Points, in no order, along strands that fork, close into loops and pass close to each other.
Two points are linked if the straight distance between their rows is under 21.9. Some points are linked to none.
nazuv: 11	-14	0	-6	-14	10	6	22	9	-17	-3	-7	20	0	6	10	-6	3	-9	-7	5	-11	3	-7	-6	-6	0	18	-3	3	8	10	-9	-11
Ludi: -15	0	19	-11	-10	-8	9	13	-5	-9	7	-11	13	-4	0	11	-5	8	7	-6	-13	-1	22	-2	-14	11	-4	-4	-12	23	10	17	-11	4
rik: 2	-11	10	6	-9	17	-4	25	-8	-27	-7	-5	33	7	5	20	-2	2	-11	-19	-12	-4	5	-13	-15	-7	3	10	-9	3	18	20	-10	-6
nit: -10	29	-20	-2	15	-5	-6	-19	1	30	22	5	-28	-15	-18	-7	-2	15	34	-10	1	-3	-1	1	1	17	-8	-22	-13	-2	-21	-6	4	4
Pozab: 12	11	-24	10	7	6	-15	-10	4	27	11	15	-36	-23	-10	-2	10	12	18	-4	-12	-17	-19	-5	12	21	11	-20	-6	-18	-11	2	6	2
Tidu: -21	11	15	-12	1	-20	16	-1	-6	-1	10	-6	-6	-6	-1	4	-2	8	19	12	-6	6	25	8	-10	23	-10	-13	-8	24	-8	0	-1	10
mam: -8	-7	17	-3	-1	-11	6	3	-12	-16	-3	2	6	1	4	-3	3	1	-3	13	-15	12	7	2	-3	-6	-1	-3	2	7	-2	0	4	9
zifuf: 21	-16	-2	8	-12	16	-4	13	12	1	-12	-5	5	11	10	2	-5	-12	-23	-5	18	-10	-13	-11	3	-12	8	26	12	-15	13	-3	-3	-16
Fopem: -2	-13	16	2	-7	5	-1	17	-12	-23	-7	-3	22	4	7	6	-1	-1	-11	-7	-15	4	4	-6	-11	-12	3	7	-5	3	11	13	-3	2
Lelif: -9	17	-12	-10	7	-8	7	-12	6	10	9	1	-9	-6	-7	-4	-3	6	18	9	11	2	10	10	3	13	-9	-10	-5	9	-13	-9	1	3
vudo: 9	1	-8	19	10	5	-12	-20	2	16	-6	10	-19	3	-1	-9	10	-9	-12	5	7	3	-19	3	16	-3	12	-3	14	-16	0	-13	12	0
dediv: 3	-10	5	-4	-6	-2	6	5	2	-11	-4	-1	8	2	5	-4	-2	-1	-8	8	1	3	1	0	0	-9	0	9	4	2	-1	-2	1	-1
miv: 3	6	-13	8	10	1	-5	-19	8	15	3	6	-15	0	-7	-9	2	-2	0	4	9	3	-11	4	13	0	5	-4	9	-5	-1	-12	9	1
til: -1	9	-7	15	21	-6	-10	-29	-5	13	1	13	-21	2	-3	-13	7	-3	-7	8	1	15	-24	4	13	-8	3	-11	17	-11	-11	-19	17	6
pafe: -2	19	-16	14	25	-5	-13	-29	-7	20	13	15	-32	-12	-12	-10	6	7	4	1	-5	8	-25	-1	10	4	3	-19	7	-5	-12	-11	17	8
kala: 15	-2	-13	19	2	13	-15	-13	8	17	-8	6	-18	1	-3	-6	9	-10	-13	-1	10	-7	-16	1	17	3	17	0	10	-18	7	-9	7	-3
Donuf: -16	-1	22	-8	-6	-11	8	7	-9	-10	5	-7	7	-3	0	4	-2	5	6	3	-17	6	19	-1	-10	7	-3	-8	-6	21	6	10	-4	9
bako: -1	1	-7	-18	-11	-2	14	11	13	0	4	-10	9	-5	1	6	-6	5	9	1	11	-11	17	6	-4	11	-7	3	-9	10	-1	6	-12	-6
niz: 4	2	-8	6	6	1	-2	-14	9	11	-1	4	-8	2	-3	-9	0	-5	-4	7	12	3	-9	4	12	-4	4	0	11	-4	-1	-12	8	0
gige: -7	5	1	-1	11	-15	6	-16	-5	-4	1	7	-6	0	0	-9	2	2	1	20	-1	16	-2	8	4	-3	-6	-6	10	4	-13	-15	11	8
Koz: -11	27	-19	2	22	-8	-6	-26	-4	19	19	10	-27	-12	-16	-10	-1	11	20	1	1	6	-10	3	5	11	-7	-19	-3	5	-18	-12	11	7
zun: -15	17	-4	-5	16	-18	7	-17	-7	-1	8	6	-12	-5	-5	-6	-1	7	12	19	2	14	4	9	1	10	-11	-13	2	13	-18	-15	10	12
bafu: 1	11	-17	-6	0	3	2	-9	16	18	6	-3	-7	-4	-8	-4	-3	1	11	-1	16	-9	3	7	9	9	-3	-3	-3	0	0	-4	-4	-4
vagav: 3	13	-20	7	8	5	-8	-17	10	24	9	5	-20	-7	-12	-6	4	2	11	-3	6	-7	-7	3	14	10	5	-12	0	-7	-1	-5	4	1
Gagiv: 3	-1	-2	11	10	-3	-6	-18	1	9	-5	7	-12	7	2	-12	5	-8	-9	11	7	10	-16	4	11	-11	4	1	17	-12	-5	-18	12	2
vapog: 4	8	-13	21	18	1	-15	-27	-4	18	0	14	-27	-4	-6	-9	11	-2	-7	3	-1	6	-26	1	16	0	11	-12	13	-15	-6	-14	17	5
kuzu: -1	19	-17	12	23	-4	-15	-26	-6	23	16	15	-36	-17	-13	-10	7	10	9	-1	-9	2	-24	-3	9	9	5	-20	4	-6	-13	-6	15	6
dagus: -20	-3	32	-1	1	-10	-4	1	-22	-15	0	-2	12	6	1	-1	0	-4	-1	-3	-30	17	10	-3	-10	-11	-1	-10	-1	13	11	10	2	15
Guk: -11	-4	18	-7	-7	-9	8	9	-7	-13	3	-5	11	-2	2	4	-2	5	3	3	-14	4	16	0	-9	3	-2	-5	-6	17	6	9	-4	7
vif: -20	0	26	-1	-3	1	-7	8	-14	-14	2	-8	25	8	-1	9	-7	0	0	-19	-23	11	13	-7	-17	-6	-2	-5	-9	19	22	18	-5	9
gik: -18	25	-7	-13	9	-16	11	-10	-2	9	12	0	-13	-7	-7	0	-3	9	28	10	6	3	19	13	-7	25	-15	-16	-11	15	-22	-9	1	9
Lisun: -9	24	-17	5	25	-8	-8	-28	-5	19	17	11	-29	-12	-15	-11	1	10	13	2	-1	8	-16	2	7	8	-3	-19	2	2	-17	-12	14	8
donek: 0	14	-14	12	18	-2	-10	-25	1	18	7	11	-23	-5	-9	-9	5	1	3	3	3	5	-17	2	14	3	5	-13	8	-6	-7	-13	13	4
fipe: -10	4	6	-14	-5	-12	15	6	1	-4	5	-5	4	-5	1	3	-3	6	10	10	-1	-1	20	5	-7	13	-7	-5	-7	18	-3	3	-5	5
Tosur: 15	-21	10	5	-10	11	-5	20	-8	-21	-14	-1	17	13	13	1	1	-10	-20	-7	-3	3	-10	-14	-4	-26	1	22	2	-16	4	3	0	-10
defek: 1	-14	15	0	1	-8	3	1	-11	-16	-9	5	5	7	8	-8	4	-6	-9	13	-11	14	-4	1	1	-19	-1	5	7	-6	-6	-7	6	4
Dabo: -18	20	-6	-16	3	-15	13	-6	2	9	10	-5	-8	-7	-6	2	-4	8	30	7	7	-2	26	12	-8	26	-14	-15	-14	15	-18	-4	-3	7
digo: -12	14	-4	0	21	-18	3	-23	-9	-1	5	11	-14	-3	-4	-11	1	4	3	20	-1	20	-7	8	4	0	-8	-12	10	6	-19	-19	16	11
Daf: -21	-2	32	-3	-1	-7	-3	3	-18	-14	2	-5	14	5	-1	1	-2	-1	0	-6	-27	16	12	-4	-12	-8	-1	-9	-4	17	14	13	-1	14
Rera: 3	10	-13	11	13	1	-8	-22	4	18	5	9	-20	-3	-8	-9	4	-1	1	3	6	2	-13	4	14	4	5	-8	9	-6	-3	-12	10	2
Duvaz: -3	-11	18	8	-2	12	-11	18	-20	-25	-13	-3	30	13	8	11	2	-9	-13	-18	-19	8	0	-10	-14	-16	3	6	-7	-3	17	16	-3	3
gudem: 14	-18	5	4	-12	17	-2	26	-3	-26	-11	-4	27	8	8	13	-3	0	-15	-13	-2	-5	-2	-15	-8	-16	2	22	-3	-6	11	11	-7	-13
niri: 11	11	-23	13	10	7	-15	-16	3	24	9	14	-33	-19	-10	-5	10	9	11	-3	-10	-11	-19	-4	15	18	12	-18	-2	-15	-8	-1	9	2
rus: 1	18	-19	12	20	-2	-15	-22	-4	26	17	16	-36	-19	-12	-8	6	11	13	-3	-11	-3	-22	-4	9	13	6	-21	-1	-8	-13	-3	13	6
Bomar: 2	-12	12	-2	-5	-3	4	9	-5	-17	-7	1	12	3	7	-4	1	-2	-9	7	-8	7	2	-1	-3	-12	1	7	2	1	0	1	2	2
motam: 24	-3	-26	10	-14	26	-10	7	21	22	-8	-8	-10	-5	-5	5	5	-7	-5	-16	19	-31	-7	3	14	18	16	5	-1	-21	14	7	-14	-11
dolu: 5	-6	3	7	6	-4	-2	-12	-1	2	-7	8	-6	10	5	-13	4	-10	-12	12	4	12	-14	3	10	-17	1	5	16	-12	-6	-17	11	0
Nura: -11	-8	23	2	-3	2	-6	12	-18	-19	-6	-3	24	7	4	7	0	-4	-8	-11	-23	10	6	-7	-13	-13	3	-1	-6	7	16	16	-3	8
lanop: -10	19	-11	4	24	-12	-3	-28	-6	10	10	11	-21	-6	-9	-11	2	6	7	12	3	15	-13	5	7	2	-6	-15	8	4	-17	-18	16	8
Sal: 13	-4	-17	-15	-18	13	11	18	27	5	1	-14	16	0	2	17	-11	3	4	-17	26	-27	7	0	-5	7	-5	17	-5	-3	10	12	-23	-20
digiz: -3	-6	12	4	-9	14	-4	23	-7	-23	-5	-7	34	6	2	22	-5	2	-7	-23	-14	-2	8	-11	-17	-2	1	6	-10	9	23	23	-12	-3
fimal: -16	21	-7	-8	15	-16	9	-16	-4	3	11	5	-15	-7	-7	-5	-2	8	17	17	3	10	8	10	-1	16	-12	-15	-3	15	-19	-13	7	11
rav: -1	-8	6	-9	-14	2	9	20	2	-17	1	-8	21	-3	4	13	-5	8	0	-7	-4	-8	14	-5	-12	3	-1	6	-10	13	10	17	-13	-4
vako: 7	8	-14	22	20	1	-19	-27	-8	19	2	18	-32	-9	-7	-10	14	2	-6	2	-7	4	-29	-1	15	3	13	-16	12	-16	-10	-10	18	6
pep: 16	-11	-7	5	-9	14	-2	6	17	7	-7	-5	1	7	3	0	-3	-10	-16	-4	20	-12	-9	-2	7	-5	8	18	11	-11	12	-3	-4	-13
gesun: 18	-9	-15	-4	-15	17	4	16	27	7	-2	-12	10	2	3	15	-9	-4	-6	-17	27	-26	-3	-4	0	3	2	22	2	-6	16	8	-19	-21
nulis: -4	5	-7	-17	-8	-5	15	5	11	3	4	-8	5	-5	-2	4	-7	6	13	3	11	-8	18	8	-3	13	-9	0	-9	11	-4	3	-10	-2
des: -3	-11	16	-3	-6	-4	4	11	-10	-19	-5	-1	14	2	6	0	2	0	-7	4	-14	7	6	-2	-6	-10	1	3	-1	6	4	6	0	5
Val: -12	11	1	-20	-8	-12	17	7	6	5	6	-12	1	-7	-1	7	-6	8	22	2	6	-8	29	10	-12	24	-12	-8	-14	16	-8	6	-11	1
duf: -9	12	-7	-12	2	-11	12	-5	6	4	7	-2	-4	-5	-4	-1	-3	6	17	11	9	0	16	10	0	15	-10	-8	-7	13	-11	-5	-2	3
nutod: -12	13	-2	-13	3	-14	12	-5	1	1	7	-1	-5	-6	-3	-1	-2	6	17	15	3	3	17	9	-3	16	-10	-9	-7	16	-13	-6	0	7
neb: -19	18	1	-17	0	-17	16	-1	1	8	10	-7	-7	-6	-4	4	-4	9	28	8	5	-3	29	12	-12	30	-14	-14	-15	17	-16	-2	-4	6
sugob: -19	7	18	-13	-4	-18	14	3	-6	-4	9	-8	-1	-5	-2	4	-2	8	15	9	-12	4	24	6	-10	18	-8	-12	-9	24	-2	6	-4	9
sagek: 11	-13	-2	-1	-9	8	3	10	12	-5	-6	-3	10	5	6	0	-4	-4	-13	0	13	-7	-5	-4	2	-11	3	19	7	-4	6	-1	-3	-11
sasin: 4	-14	14	8	-5	14	-10	22	-19	-27	-15	-1	29	14	10	10	3	-9	-16	-16	-16	5	-2	-12	-12	-20	2	11	-6	-9	12	14	-4	-2
kadoz: 17	-6	-17	-11	-17	16	8	18	29	8	0	-14	13	0	2	17	-11	0	0	-19	27	-29	3	-1	-2	5	-2	19	-2	-6	14	11	-22	-21
Rufes: -10	16	-7	3	23	-14	0	-27	-8	5	6	12	-18	-3	-6	-11	2	4	3	16	1	18	-12	7	6	-2	-7	-13	11	3	-18	-19	15	10
sinot: 10	-10	1	6	-2	4	-1	-3	6	2	-9	3	-2	8	6	-8	0	-11	-15	6	11	2	-12	-1	8	-14	4	12	13	-11	1	-11	6	-5
labir: 4	-11	5	-6	-11	2	8	15	2	-16	-4	-5	17	0	5	5	-3	3	-6	0	-3	-3	7	-4	-6	-5	0	11	-3	6	4	8	-6	-4
Tis: 10	-7	3	17	8	2	-12	-15	-4	12	-14	9	-15	15	10	-11	11	-18	-20	9	6	9	-23	1	13	-17	7	7	20	-25	-2	-18	11	-2
zuzu: 11	5	-17	19	8	9	-15	-18	4	20	0	11	-25	-7	-8	-6	10	-1	-3	-1	1	-5	-19	1	17	9	15	-10	7	-15	0	-7	10	1
Mene: 16	1	-17	21	5	13	-16	-15	5	18	-6	9	-24	-5	-5	-6	12	-4	-8	0	4	-8	-19	1	19	8	19	-5	8	-19	3	-7	9	0
zupi: 6	17	-20	10	17	1	-16	-17	-3	27	17	17	-39	-25	-11	-6	8	13	17	-3	-15	-8	-24	-6	8	17	9	-22	-3	-12	-15	-1	11	6
Gava: -1	14	-20	-3	3	3	0	-13	15	21	9	-1	-12	-4	-11	-4	-2	3	17	-3	14	-7	2	6	10	11	-3	-8	-5	-2	-3	-5	-2	-2
keba: -1	9	-15	-12	-3	0	8	-3	15	13	5	-5	-2	-4	-6	-1	-6	3	13	1	18	-8	10	8	4	11	-7	-1	-5	5	-3	-2	-7	-4
zil: -18	23	-7	-11	13	-17	9	-13	-3	6	12	2	-15	-8	-7	-1	-1	9	24	14	5	6	14	11	-4	22	-14	-16	-8	17	-22	-12	4	10
fizes: 15	-16	0	-2	-14	12	5	20	10	-14	-6	-5	18	5	7	8	-6	-1	-13	-7	9	-9	-3	-9	-4	-11	1	22	2	-3	9	6	-7	-14
Pifo: -14	3	13	-12	-3	-15	13	4	-3	-7	6	-5	1	-5	0	3	-2	6	11	11	-7	3	21	5	-7	14	-6	-8	-6	20	-3	4	-3	8
detin: 17	-8	-13	6	-10	18	-4	6	21	12	-6	-7	0	3	1	3	-4	-9	-13	-9	24	-19	-7	-2	7	2	9	17	8	-10	15	1	-8	-13
Terav: 18	-19	4	6	-11	12	-3	13	7	-6	-12	-3	10	11	10	0	-4	-11	-22	-2	12	-5	-12	-10	1	-19	4	25	10	-14	7	-3	-2	-14
Fubed: 11	-1	-12	8	-1	10	-5	-8	15	15	-3	0	-8	2	-3	-5	2	-7	-7	-1	16	-8	-8	3	13	1	8	5	8	-8	7	-7	1	-5
vuk: 12	-12	8	15	5	1	-12	-10	-5	8	-14	7	-13	20	13	-12	10	-21	-23	10	5	9	-22	-1	13	-22	6	12	19	-27	-3	-18	8	-4
dul: -18	14	6	-13	4	-19	15	-4	-4	-1	10	-2	-7	-6	-2	1	-2	8	19	15	-1	5	22	10	-7	23	-11	-13	-7	20	-13	-4	0	10
kazos: -3	9	-12	-15	-5	-3	11	1	14	9	6	-6	2	-4	-4	1	-6	4	14	2	15	-8	16	9	1	12	-9	-1	-8	8	-6	0	-8	-4
Soko: 8	-10	-4	-11	-16	8	11	24	13	-14	0	-10	22	-2	5	17	-7	7	-1	-11	8	-17	11	-5	-10	3	-4	15	-8	7	8	15	-17	-13
Keve: 11	-6	-2	19	8	4	-13	-17	-3	14	-13	9	-17	12	6	-11	11	-16	-19	7	8	7	-23	2	15	-12	11	5	20	-24	-1	-16	11	-1
Vari: -3	-13	18	0	1	-9	2	3	-14	-17	-9	4	7	7	8	-7	5	-5	-9	11	-16	15	-1	2	-2	-17	1	2	5	-2	-5	-2	6	7
gavo: 9	-17	11	7	-7	16	-9	24	-15	-28	-15	-1	28	12	11	10	2	-7	-17	-15	-11	3	-3	-14	-10	-20	2	16	-6	-10	11	12	-4	-6
Gido: -4	-8	11	-6	-11	0	6	18	-2	-16	1	-7	20	-2	4	11	-4	6	-2	-5	-9	-4	13	-4	-11	2	-1	4	-9	14	10	16	-9	0
pobil: -22	1	28	-7	-6	-9	3	5	-12	-9	7	-9	10	0	-3	5	-5	5	6	-5	-22	9	20	-3	-13	4	-4	-10	-8	25	13	14	-5	10
Tegor: 8	9	-18	17	13	6	-14	-21	2	21	4	12	-27	-10	-9	-7	10	2	2	-1	-1	-4	-18	0	16	9	12	-14	5	-12	-3	-7	11	3
gavoz: 11	-18	9	6	-11	15	-4	26	-8	-27	-12	-3	26	9	9	9	-1	-3	-18	-12	-6	-1	-3	-15	-8	-20	1	18	-3	-8	9	11	-4	-9
Tek: 14	-11	-6	1	-9	11	2	7	16	3	-5	-4	5	6	4	0	-5	-7	-13	-1	17	-9	-6	-2	4	-8	5	18	8	-5	9	-2	-4	-11
Zibak: 11	-5	-13	-15	-16	9	12	20	23	-1	1	-13	17	-2	2	15	-10	5	4	-13	20	-23	9	0	-5	5	-6	16	-5	2	7	12	-20	-18
kulu: -5	-2	5	-9	-2	-9	11	2	2	-8	1	-2	4	-3	2	-2	-1	4	3	13	0	3	10	4	-1	4	-3	-2	-1	11	-4	-2	0	3
Fede: -9	24	-20	-3	14	-5	-3	-19	3	21	16	4	-20	-9	-15	-7	-2	9	23	0	8	1	0	5	6	13	-7	-16	-7	3	-14	-10	5	4
bif: 20	-9	-14	5	-13	21	-2	11	24	11	-6	-9	2	4	2	8	-5	-10	-13	-12	26	-23	-8	-3	6	3	9	20	7	-11	18	5	-13	-18
leku: 4	-13	8	1	-11	11	1	23	-4	-25	-7	-4	27	3	5	15	-3	3	-11	-14	-8	-4	5	-10	-12	-7	2	12	-8	4	14	16	-9	-6
desa: -8	21	-17	-5	11	-6	1	-17	6	15	13	3	-15	-7	-11	-6	-2	7	21	4	11	1	4	7	6	12	-8	-13	-5	5	-13	-10	3	4
bik: 9	-4	-8	3	-1	6	-1	-6	14	9	-3	-1	-3	4	0	-6	-1	-6	-7	3	15	-4	-6	2	10	-4	5	8	9	-5	5	-8	2	-5
zimo: 10	-14	4	2	-4	3	0	3	3	-4	-9	1	4	9	8	-8	1	-9	-15	7	6	4	-9	-2	4	-18	2	15	12	-10	0	-9	4	-6
Nekur: 20	-10	-14	2	-15	21	0	15	26	9	-4	-12	7	4	3	12	-8	-8	-11	-15	27	-26	-6	-4	3	3	6	23	6	-9	19	7	-16	-20
Rado: 3	-2	-5	-4	-2	-1	6	-3	10	0	0	0	2	1	1	-6	-3	-1	-3	8	11	0	0	4	4	-3	-1	5	5	2	-1	-7	1	-2
Dife: 4	-10	9	1	1	-6	2	-2	-4	-9	-8	5	2	7	7	-10	2	-6	-11	13	-2	12	-6	1	5	-18	0	7	11	-7	-6	-11	8	1
mis: -3	-11	14	-2	-9	3	3	16	-7	-21	-3	-5	21	0	4	8	-2	3	-7	-6	-12	0	8	-5	-11	-6	2	5	-6	9	11	14	-5	1
ratik: 1	-15	16	3	-6	5	-4	17	-14	-24	-10	-1	22	7	8	4	1	-5	-13	-6	-15	7	1	-7	-8	-17	3	8	-4	-3	8	10	-1	1
ses: -2	-4	3	-14	-13	-1	12	19	5	-11	3	-11	17	-5	3	13	-6	8	3	-6	-1	-11	17	-1	-10	9	-6	5	-10	14	6	15	-14	-5
Dar: 10	-16	6	0	-9	6	2	15	0	-17	-9	-2	15	5	8	0	-2	-3	-14	-1	0	0	-3	-6	-3	-16	1	17	3	-4	3	2	-2	-7
Fir: -10	27	-18	-1	19	-8	-4	-22	-2	19	18	7	-24	-11	-16	-8	-1	10	21	0	5	4	-4	4	5	12	-8	-18	-6	5	-18	-11	8	6
lisi: 16	-19	3	3	-13	14	1	22	4	-20	-9	-4	20	7	9	7	-5	-2	-16	-9	5	-7	-4	-13	-6	-18	2	24	2	-7	9	7	-6	-14
fuzug: -6	-12	23	0	0	-9	0	6	-20	-20	-8	3	10	6	7	-5	5	-5	-7	7	-22	16	1	0	-4	-17	1	-2	2	-1	0	4	3	10
Fer: 11	-3	-5	18	7	6	-12	-17	2	15	-10	9	-17	7	1	-9	8	-13	-16	5	9	3	-19	2	14	-7	13	2	17	-19	2	-14	10	0
nikim: -9	-10	24	4	-1	2	-9	11	-21	-21	-9	-2	22	10	6	3	2	-7	-10	-9	-25	12	3	-5	-12	-16	3	0	-5	1	13	13	-1	9
bet: 6	-3	-4	4	1	1	0	-8	8	6	-4	2	-3	6	2	-8	0	-6	-8	7	12	3	-8	3	9	-9	4	6	11	-6	1	-11	5	-3
Kiti: -20	-2	28	-2	-3	-4	-3	6	-16	-14	1	-7	18	6	-2	5	-4	0	1	-11	-24	12	13	-6	-13	-6	-1	-7	-7	18	17	15	-3	11
non: 11	6	-21	7	-3	14	-7	-7	17	25	2	-1	-14	-6	-9	-2	3	-1	6	-8	12	-16	-6	4	15	12	9	-5	0	-11	8	0	-3	-4
bubur: -3	19	-21	-8	3	0	1	-11	12	23	10	-2	-11	-7	-13	-4	-4	6	23	-4	14	-7	7	7	7	14	-6	-10	-10	-1	-8	-4	-3	0
Tus: 7	-13	4	-3	-13	10	6	23	3	-22	-4	-7	24	1	6	14	-5	5	-9	-10	-2	-7	6	-10	-9	-6	0	15	-6	5	10	14	-10	-9
Vezi: 4	-8	6	4	3	-4	1	-7	-1	-3	-8	6	-2	9	7	-11	3	-8	-12	13	3	11	-11	2	8	-18	0	7	13	-9	-5	-14	8	0
vob: -11	6	3	-20	-11	-10	17	11	6	2	5	-12	6	-5	0	10	-5	8	18	1	4	-10	28	7	-12	22	-10	-5	-14	18	-4	10	-14	-1
mag: 9	-15	14	6	2	-4	-6	-2	-10	-6	-12	6	-3	17	14	-12	8	-15	-17	12	-4	13	-16	-1	7	-29	-1	14	14	-20	-8	-13	8	-3
fomet: 10	9	-18	21	18	3	-19	-23	-6	20	6	19	-36	-17	-8	-8	14	6	-1	1	-11	-2	-29	-3	15	9	14	-18	7	-15	-11	-6	17	6
roka: 1	4	-4	12	17	-5	-7	-25	-3	10	-2	12	-17	6	-1	-11	6	-6	-8	12	3	14	-20	5	12	-10	2	-5	17	-12	-9	-19	16	4
zoper: -13	-4	19	-3	-9	3	0	15	-8	-16	2	-9	23	1	0	14	-5	4	-2	-15	-17	1	14	-6	-15	0	0	0	-10	17	18	21	-10	2
feko: 3	-15	17	2	2	-7	-1	1	-15	-15	-11	7	3	12	13	-10	8	-10	-13	13	-11	16	-9	1	3	-27	-2	8	8	-13	-9	-9	8	3
vufo: 8	-7	-8	-16	-17	7	13	22	16	-8	1	-12	20	-4	4	17	-9	7	2	-10	13	-19	11	-1	-8	5	-6	14	-8	6	7	15	-20	-15
luso: -11	1	12	-15	-12	-9	14	13	-1	-7	7	-12	10	-5	1	10	-4	8	10	0	-7	-6	24	1	-12	14	-6	-4	-12	21	4	14	-11	2
tok: 7	13	-19	14	13	4	-14	-20	3	23	10	12	-30	-13	-12	-6	8	6	8	-1	-3	-5	-17	-1	15	12	10	-16	2	-11	-4	-5	10	4
lataf: 7	-16	16	4	1	-5	-4	1	-14	-12	-12	5	1	15	15	-12	9	-13	-16	12	-9	14	-12	-1	5	-30	-2	12	9	-17	-8	-11	6	-1
fifev: -11	-10	27	0	1	-11	0	3	-21	-19	-6	2	10	4	6	-4	4	-4	-6	6	-24	17	5	0	-6	-14	1	-6	1	4	2	4	4	13
gisi: -8	15	-12	-21	-9	-7	16	4	12	13	5	-11	2	-5	-5	6	-7	8	26	-2	17	-12	26	11	-9	22	-12	-8	-15	8	-11	2	-13	-2
ritaf: -2	-15	22	3	-1	0	-6	11	-23	-23	-12	3	15	11	11	-3	7	-10	-13	0	-22	14	-2	-3	-5	-23	2	4	-2	-8	3	6	3	6
dafor: 2	-17	18	3	-4	3	-5	15	-19	-23	-13	0	18	10	10	0	4	-8	-14	-4	-17	9	-3	-6	-7	-22	2	8	-3	-7	5	7	1	2
Leduk: 7	4	-10	20	14	3	-14	-24	-1	16	-3	12	-23	1	-4	-9	10	-6	-9	4	4	5	-22	1	16	-2	12	-8	14	-16	-2	-13	14	2
Puluz: -20	2	26	-9	-8	-6	5	10	-9	-9	8	-12	14	0	-3	10	-6	6	7	-10	-18	4	21	-5	-15	7	-5	-7	-12	26	14	18	-9	7
mipo: -11	14	-9	-24	-11	-9	18	7	10	12	3	-14	5	-6	-3	9	-8	8	29	-4	16	-15	32	11	-15	26	-14	-9	-17	8	-12	6	-16	-2
ridi: 20	-14	-5	9	-9	16	-6	9	16	7	-10	-5	1	10	8	1	-3	-14	-21	-5	21	-13	-13	-6	5	-7	11	22	12	-15	14	-3	-4	-14
fesip: -8	-6	17	4	-5	11	-6	19	-12	-22	-5	-5	31	8	2	17	-2	-1	-7	-20	-18	3	8	-10	-16	-6	1	3	-9	10	22	20	-8	2
rakun: -10	-6	20	3	-4	6	-6	15	-14	-20	-4	-5	27	8	2	12	-4	-2	-8	-17	-20	6	8	-8	-15	-9	2	1	-8	9	20	18	-6	5
vadon: -8	2	5	-19	-13	-8	16	15	5	-3	6	-12	10	-6	1	11	-5	8	13	-2	1	-10	25	4	-12	18	-7	-2	-14	18	1	13	-14	-2
zuke: -15	15	1	-20	-5	-15	17	4	3	8	7	-10	-2	-7	-2	8	-5	7	27	3	6	-6	30	10	-13	29	-13	-12	-16	16	-13	3	-9	4
Kavam: -4	16	-14	11	22	-5	-10	-29	-3	18	10	12	-26	-7	-11	-11	5	4	4	5	1	9	-20	2	11	3	3	-15	9	-3	-12	-14	16	6
Kav: 19	-21	7	6	-11	13	-4	19	-1	-15	-13	-2	14	13	13	1	-2	-10	-22	-6	6	-2	-11	-15	-2	-24	2	27	7	-16	6	0	-2	-15
Sada: -8	-12	27	4	2	-2	-10	10	-26	-20	-11	2	19	13	8	-1	6	-12	-11	-6	-27	15	-1	-3	-8	-21	1	-1	-3	-4	7	10	2	11
tizo: -16	17	-3	-3	19	-20	6	-20	-9	0	8	9	-14	-5	-6	-8	1	7	9	21	-1	18	-1	9	0	7	-9	-14	6	12	-20	-17	14	13
loke: 10	-19	11	2	-9	8	-1	18	-7	-20	-11	0	18	9	10	0	0	-6	-17	-3	-5	2	-5	-9	-4	-21	1	18	2	-9	4	4	-1	-7
zelat: -8	18	-16	-17	-4	-4	12	-2	12	17	6	-8	-2	-5	-9	2	-7	7	27	-3	17	-10	22	11	-3	20	-12	-9	-14	5	-12	-1	-10	-2
sevu: -17	-7	32	0	4	-11	-4	2	-24	-17	-4	0	10	6	3	-3	3	-5	-3	1	-30	19	5	-1	-8	-13	0	-10	0	6	7	7	3	15
Fibi: 12	-15	12	9	3	0	-9	-4	-8	1	-14	6	-8	20	15	-12	8	-20	-22	10	2	11	-20	-2	10	-28	0	16	17	-25	-4	-16	8	-5
Sugog: 11	-14	3	-1	-9	6	3	11	6	-11	-6	-3	12	5	7	-1	-3	-4	-12	1	6	-2	-3	-5	-1	-14	2	17	5	-3	4	0	-1	-7
zon: -8	-8	17	-5	-6	-6	6	10	-9	-16	-1	-3	12	-2	3	2	0	3	-2	4	-14	6	11	-2	-8	-3	0	-1	-3	12	5	9	-2	6
zopep: 8	13	-22	7	10	1	-15	-10	-1	29	16	18	-40	-28	-9	-5	8	15	22	-2	-17	-16	-21	-7	7	22	9	-23	-8	-16	-17	2	7	5
Vugul: -2	-2	-2	-18	-14	-4	15	17	10	-4	4	-11	13	-5	2	12	-7	8	9	-3	6	-13	21	4	-10	12	-8	4	-11	13	1	13	-16	-5
lufik: 13	0	-13	14	1	13	-9	-11	11	17	-5	2	-14	1	-3	-6	5	-9	-9	-1	13	-7	-13	2	15	3	13	2	10	-12	8	-6	3	-4
tutal: 6	-7	-5	-12	-12	3	12	15	14	-7	1	-9	14	-2	3	7	-8	4	-2	-2	11	-13	9	0	-4	2	-4	12	-4	7	5	8	-11	-10
vope: -7	18	-19	-13	0	-3	7	-7	13	19	8	-4	-8	-6	-10	-2	-6	7	25	-3	16	-7	15	10	2	17	-10	-10	-12	3	-11	-5	-6	-1

A tip is a point with one link. Name the tips that can be reached along the links from each point below, in the order of the rows.
sugob -> Lisun, fipe
bafu -> dediv, Duvaz, lanop, mipo
Fubed -> zimo
kadoz -> Soko
vuk -> til, vif, fomet

How many points has the smallest loop of links through each point below? Write 0 if it is on no loop.
Tek -> 11
gudem -> 0
Leduk -> 0
dul -> 0
